Each row is a point on a tangle of strands that fork and nearly touch. The rows are in no order.
Two points are linked if the straight distance between their rows is under 118. Some points are linked to none.
Q_775: [ 22 -37 -34  12   2  27  18 -10  42 -18 -23 -18 -10 -76  -2 -55  -9 -37
  14 -47   0]
Q_914: [-22  39   9 -12 -11 -58  40 -16   0  71  -7  38 -55   8  -8  12 -11  35
  16  -5 -12]
Q_170: [ 32  -2 -14  15  -1  11   1 -31   7  45  45  24 -44 -26  -9 -11  14   3
  23 -39 -18]
Q_731: [ -1   3 -42  28   5  10  -2  20 -30  -2  17  14 -26 -18  52 -59 -39 -23
   5  29   0]
Q_766: [ 55 -39   3   2  -5  36  31  14  -3 -30 -48   8  35 -28  17  25  19 -17
  -2 -25 -14]
Q_165: [-25  30 -17   9 -41  -3  -4 -26  -9 -13  12 -14  -3 -55 -40  28   5 -40
 -25 -14 -26]
Q_187: [ 11   9 -70   4 -15   9 -14 -10 -55 -28 -14 -30  21 -38 -13 -16  34  23
 -45  22   5]
Q_938: [ 49 -27  -8  -3  17  12  10  -9 -46  22 -43   1  49 -12  34  31  30   2
  10  -6   0]
Q_114: [ 27  -3 -31  13  -7  44   9  35 -20  22  -7  24 -49 -14 -14 -44  41 -39
 -11   2   4]
Q_751: [ 33 -32  74 -14  19  57  40 -49  57 -15  34  27 -18  36 -53   7 -18  34
  21 -14  20]
Q_362: [-40   0  61 -70   7   2 -58 -44  20   4 -13   1  37  61 -24  10 -43  31
  70  -2 -20]
Q_354: [-15 -36  34  -9  15  38  17   0  13 -75 -20  -6  11 -33  -3   4 -53 -64
 -27 -30 -14]
Q_150: [-31  13  -4  -5  25  -9  55 -42  39  -5 -32 -20  55 -44 -37  -7  13 -37
 -17 -13  23]
Q_536: [ 20  -1  34  45   4  20  10 -23  15  -3   3 -38 -10 -16   4 -15  18 -55
  -7  10  18]
Q_19: [-21  25  11 -10  14 -26 -61 -26   3  -2  35 -13  -8   0  64  37  12  25
   3  -1  41]
Q_499: [ 22 -15  52  12  -8  44  -3 -16  57  -7   9 -24 -17  13 -20 -18  41 -25
 -21 -17 -11]
Q_802: [ 14 -53 -29  25  19  11   9  38 -49 -14   1  27 -38 -33   2  20  23  25
   3  18 -14]
Q_733: [-56  40 -31 -11 -34 -51  -6 -31  -3  -6  36   6   3 -21   4  21 -18  32
  41  -6 -12]
Q_130: [  2  17  -4 -27  52  35  14  13  49  -5  11   6  42   0  10 -34 -14 -78
 -12 -22  24]
Q_782: [ -3 -40  82 -35  21  49  30   7  11   5 -59  31  33 -12   2 -28 -20   3
 -33 -14 -43]
Q_978: [ 27  43  -8  18 -56 -22 -29  -8 -11  32  17 -33 -43  34  -2 -31  29  22
 -28  25  -3]
Q_555: [ 18  57   1 -44 -39 -39 -17  12  -2  37   6 -27 -40  52 -16   5  48  39
  -3 -11 -15]
Q_543: [-49  22  72 -11  -3 -37  24 -10  -7  55 -17  21 -24  19 -27  35 -25  21
 -14   3 -23]
Q_267: [-16   8 -24  13   0 -27 -65  15   6 -16 -12 -23  13  15  61   3  43   1
  23  33  33]
Q_21: [  1  22  38 -48  13  40  24 -31  12  10 -14  31 -37   8  -1 -29   2  -9
  26 -21 -43]
Q_607: [-42 -24   0 -19  35 -10 -21 -15  16  14  -9  18  25 -36 -43  23  26  29
  17 -29 -10]
Q_744: [-23 -19  13  37   1 -34   2   7  13  -1  -6  -6  13  18  30  50 -25  43
 -15  34  12]
Q_33: [ 10 -16 -49  19   6   2  17  -5 -17 -15 -34 -41  79 -25 -35 -38  32   2
 -15  19   9]
Q_332: [-12  28  33 -29 -28   0 -29 -13  14  23  23 -24  17  24  11  -4 -24  16
 -36  -7 -45]
Q_402: [ 29  27  13 -38  -5  15  37  39  31  -8  -8  28 -19  57  41  43  -5   9
 -31 -12  15]
Q_436: [ 55 -13  -7  18 -81  23  10  14 -12 -11 -14 -21 -23 -11  17 -11 -20  27
 -44   9 -38]
Q_178: [-37  12 -22 -46  15  17  41 -38  27 -50 -32  -4  15 -59 -42  -9   3 -42
 -18 -59   4]
Q_488: [  4  29  58 -74   9  12  18 -10   3   8   7  35 -40  50  16  -6 -41  35
   9  -9 -33]
Q_370: [-12   8  28 -16 -16   4 -26 -19  71  14  -1 -15  -4  23  38  16 -45  51
 -63  -9  -1]
Q_937: [ -2 -69 -36  35  17   3  -6  76 -26  -5 -34  21 -19 -35  -5 -12   6 -19
 -24  22  23]
Q_257: [ 27  20 -76  37 -31   5  37  27  -7 -12  22  -2  51 -12  -3  -8 -39 -22
 -23  16  19]
Q_388: [  8 -35 -31  19  54  13   8  -9 -13 -33  21 -27  -6 -59   0 -61   3 -70
  11 -38  23]
Q_312: [-18 -55  41  13   8  22  29  12  15   2 -59  -5  14 -19   1 -40  -7  36
 -17  29 -45]
Q_223: [ 10  39 -47  39 -48 -44 -53  48 -75  38  -5  39 -31  19 -55   8  30 -11
   6  25  60]
Q_913: [ 24 -44  92  10   6  58  15 -23  29 -17  25   2   2   2 -31  11   7  12
 -32  -6  -8]
Q_13: [ 48 -10 -25   9 -21  23   8  -9  34 -45  -8 -18  34   7   4  21  -9  12
  28 -12 -18]
Q_180: [ 56 -22  45  23  -6   3  24 -39  14  18  34 -22   8  22 -11  22 -16  62
  21  -4 -14]
Q_732: [ 50 -20 -30  28 -51  30   1 -16 -39 -39 -39 -39 -15 -58  18 -11  18   3
 -39  11 -14]
Q_665: [ -9   2 -55  19  12 -36 -35  30 -43 -37 -11 -12  24 -34  37  -8  -3 -67
  16  10  62]
Q_79: [-45  -9   7  12  50 -13 -16   0   3 -22   9 -20   1 -51  -8 -24   2 -82
  43 -30  22]
Q_911: [-10   2  36 -11   2  20  47 -23 -15   2 -45   5 -63 -19  15 -26  21 -19
   9  12 -41]
Q_595: [-28   7 -32  -8  44 -37 -21  26 -63 -16  10  35  37 -14  33  26  25 -33
  35  18  36]
Q_856: [-53 -13  -8 -14  10 -19 -73  11  11  25 -11  -4  46 -25   3  22  29 -10
  -5 -25 -13]
Q_364: [  9  18 -81  24 -22 -11  25  25 -18  -5  -9  12  26  -3 -11  12 -20 -26
  52   5   1]
Q_246: [  9   2  15  18 -51 -62  28  11   5  54   5  -1 -62  13   9  19 -50  58
   1   6 -30]
Q_179: [-39  27 -15  15  -5 -22 -24  -2 -77  -2 -11  -9   6  -8  -1 -33  49 -18
   9  57  34]
Q_787: [-45  20 -11 -25  59 -10 -32   9  17 -13  52   7   7   2  43  12  15  26
 -39  -5  33]
Q_615: [  1   9 -58   7  13   4  18 -34 -53  11 -26  -2 -27 -58  -2 -10  38  -9
 -25  10  36]
Q_185: [ 29  35   2  35 -40  11   5 -41  14  25  16 -54   1  25   3 -45  18  -7
  -6  20   0]
Q_752: [-19 -35 -55 -21  27  11   4  67 -16 -33 -66   0 -14 -16   6 -48  25 -21
 -47  23  26]
Q_995: [  5  38 -24  -8   5  15 -18   8  60  24  16   6   5  10  20  -3  12 -59
 -40 -30  28]
Q_527: [ 32 -21 -59  25  -6   6  -9  18   3 -47 -29 -36   0 -33  50 -11 -18 -63
  -3  -1  36]
Q_171: [ 16  15  35 -12 -11 -39  -3  15   6 -19  44 -14 -16  63 -17  54 -40  26
  41 -17 -29]
Q_134: [ 40   7   2 -35  12  42  15 -55  19  31  10  21  20 -23   1 -13   1   1
  16 -47 -13]
Q_762: [-12 -21  -5  16  40  -6  21 -23   6 -50   7 -36  82 -19 -29   5   1 -15
  -6  16  17]
Q_553: [ 36  11 -40  30 -31  15 -12  13 -28  32  36   5 -42 -18   7 -46 -14 -21
  14   4 -22]
Q_825: [ -3 -17  28  25   6 -38 -33  35  15  60 -38 -10  10  50  13  -9  15  26
  25  34 -20]
Q_344: [ 25  -2  -9  46 -58 -24  10  23 -11  23  -4 -15 -38   4  48 -10 -56  49
 -29  26 -17]
Q_94: [  7 -19 -21  15  48 -13   3  14 -44  16   0  27  37  15  26  12  52   3
  29  30  23]
Q_349: [-15 -14  74 -44   2  30 -42 -19  20 -11 -12  14  44  50  -9  36 -75  -7
  32 -17 -28]
Q_297: [ 41  13 -25  19 -17  34  31 -16   5   5   5 -21  79 -28  19 -28 -39 -39
 -26 -10 -10]
Q_573: [-19   7  12  11  51   6  14 -19  11  -5  48  18  28   0   2  -9 -26 -58
  28 -14  20]
Q_545: [ -3 -27  98 -26  21   7   2 -57  52  29  45  15 -39  64 -70  23 -33  42
  11 -12  30]
Q_608: [-22 -43  18 -19  31  31  -9 -19  37 -17   3  23  35  -4 -32  -4 -17  59
  12 -17 -29]
Q_9: [-66 -10  38 -23  31 -35 -18  -9  -8  41 -10  31  -1  10 -43  29   9  46
  38   3 -33]
Q_190: [-25 -24  56 -37  -3  43 -20 -20  37 -36 -33   1  40 -20   1  40 -82 -36
 -13 -20  -7]
Q_418: [ 69 -31  17  47 -39  11  33   1 -11  21  31 -10   4  18 -29  34  22  50
 -34   6  -8]
Q_142: [-28  -5  44 -28  36 -15 -25 -24  56  31  42  41 -35  33 -57  25 -31  50
  43 -32  20]
Q_554: [ -5  -5 -20 -15   7 -15 -23  75  15 -21  25  16 -20  53  -5  17  14  35
 -19   3 -12]
Q_252: [-50   7  21 -39  46 -17 -50 -46  13 -22  21  -6  58  16  -7  -5  -8  36
  69   8   5]
Q_186: [-19  25   8 -21  -3  -4  23 -26 -78   8 -17  -1 -14  -7  17 -16  34   3
  19  30 -28]
Q_729: [  2  29 -49  28 -27 -22  34  30 -66  40  -2  35 -35   9 -50  13  34 -22
  -6  27  32]
Q_472: [ 22 -50  31 -18  25  55  15  22  -7 -43 -35  15  37 -25  -8 -20  -4 -42
   5 -24 -46]
Q_151: [ 55  -7 -17  43  -4  14  47  20 -10  19  38   4  37  35   4   3 -16  11
 -36  22  12]
Q_5: [  7  34  34 -23  17  -3  21  12 -15  12  26  11 -26  58  38   8  10   0
   0  13  -3]
Q_206: [ -7 -27   8  51 -11 -45  -3  27 -22  54 -43  -6 -17  12  18  32  16  25
  -2  42  -1]
Q_227: [ 36  18 -51  22 -34  18 -40  39 -21 -20 -32 -21  -7   3  35  -1  -6 -50
 -46  16  33]
Q_207: [-20  17 -31  30 -40 -34  30  20  -7 -21  -9  17 -29   4   4  46 -12 -30
  46  15  10]
Q_345: [-24  13  -6  22 -14 -25   9   5  23   4   3 -23   3   8  55 -11 -41  47
 -56  38  12]
Q_854: [ 12   9 -36 -30   9  46  15  60   8 -34 -32  10 -27   4  11 -41  45 -30
 -36  -1   8]
Q_342: [ 11  27 -54  43 -24  -8  10  -5 -38  45 -44  -1 -25 -21 -31 -20  42 -24
 -35  34  67]
Q_786: [  8  51 -50  -5 -23   3 -55  15   4   3   9 -15 -33  -2  27 -15  36 -52
 -22 -10  48]
Q_136: [-61   0 -14  -3 -13 -56 -22  16 -12 -33  26  29 -29 -14 -15  39  -7   1
  52  -8   2]
Q_657: [-13 -44  11   6  31  17   5  -4  38 -12 -27  -8  -4 -13  26 -29 -14  23
  29  15 -15]
Q_866: [-34  -3 -25 -35  37   8 -18  29  36 -24  24  21 -14  33  17  -5  46  23
  -1  -4  14]
Q_75: [  3  11  14  -8  -8 -46   3  43 -13 -13  68   2  -4  56 -52  41  11  29
 -10  -4 -16]
Q_209: [-32  13   8 -34 -21 -28 -24  22  -3 -31  26   5 -16  34 -18   9 -36  63
  49 -14 -66]
Q_638: [-52  36  -9  -7   9 -34 -32 -52 -15 -24  45 -12  26 -29  12 -21  21  17
  60   1   8]
Q_226: [ 33   7  58   4   1 -27  14 -31  16 -21  67 -16 -28  46 -20  58 -43  39
  21  -5  27]
Q_861: [ 17  36  28 -28 -36 -17 -12 -13  -8  69 -12  -6  -7  26 -16   8  31  11
  -7 -28 -55]

A fork is a point with three links. Follow the links from the first point to the second and name the forks in between, in order.
Q_729; Q_527 | Q_187 Q_344 Q_607 Q_472 Q_766
Q_362; Q_762 | Q_472 Q_607 Q_344 Q_187
Q_978; Q_342 | Q_345 Q_344 Q_187
Q_179; Q_802 | Q_21 Q_553

Follow the links from the first point to the second, and from the first to the third. Name the last point that the two ways share.
Q_554; Q_543; Q_938 | Q_472
Q_555; Q_762; Q_657 | Q_344
Q_151; Q_94; Q_914 | Q_472
Q_297; Q_729; Q_370 | Q_344
Q_752; Q_179; Q_402 | Q_21
Q_937; Q_179; Q_5 | Q_21
Q_536; Q_94; Q_825 | Q_345
Q_207; Q_185; Q_206 | Q_345

Name the points in between on the shortest way along the links from the first point to the second, in order.
Q_937; Q_179 | Q_752 Q_854 Q_114 Q_553 Q_170 Q_134 Q_21 Q_911 Q_186
Q_142; Q_150 | Q_545 Q_751 Q_913 Q_499 Q_536 Q_185 Q_978 Q_555 Q_861 Q_332 Q_370 Q_345 Q_344 Q_436 Q_732 Q_187 Q_33 Q_762
Q_388; Q_349 | Q_79 Q_573 Q_130 Q_995 Q_786 Q_227 Q_527 Q_665 Q_595 Q_94 Q_938 Q_766 Q_472 Q_354 Q_190
Q_94; Q_9 | Q_938 Q_766 Q_472 Q_782 Q_312 Q_657 Q_608 Q_607
Q_787; Q_257 | Q_866 Q_554 Q_75 Q_171 Q_226 Q_180 Q_418 Q_151
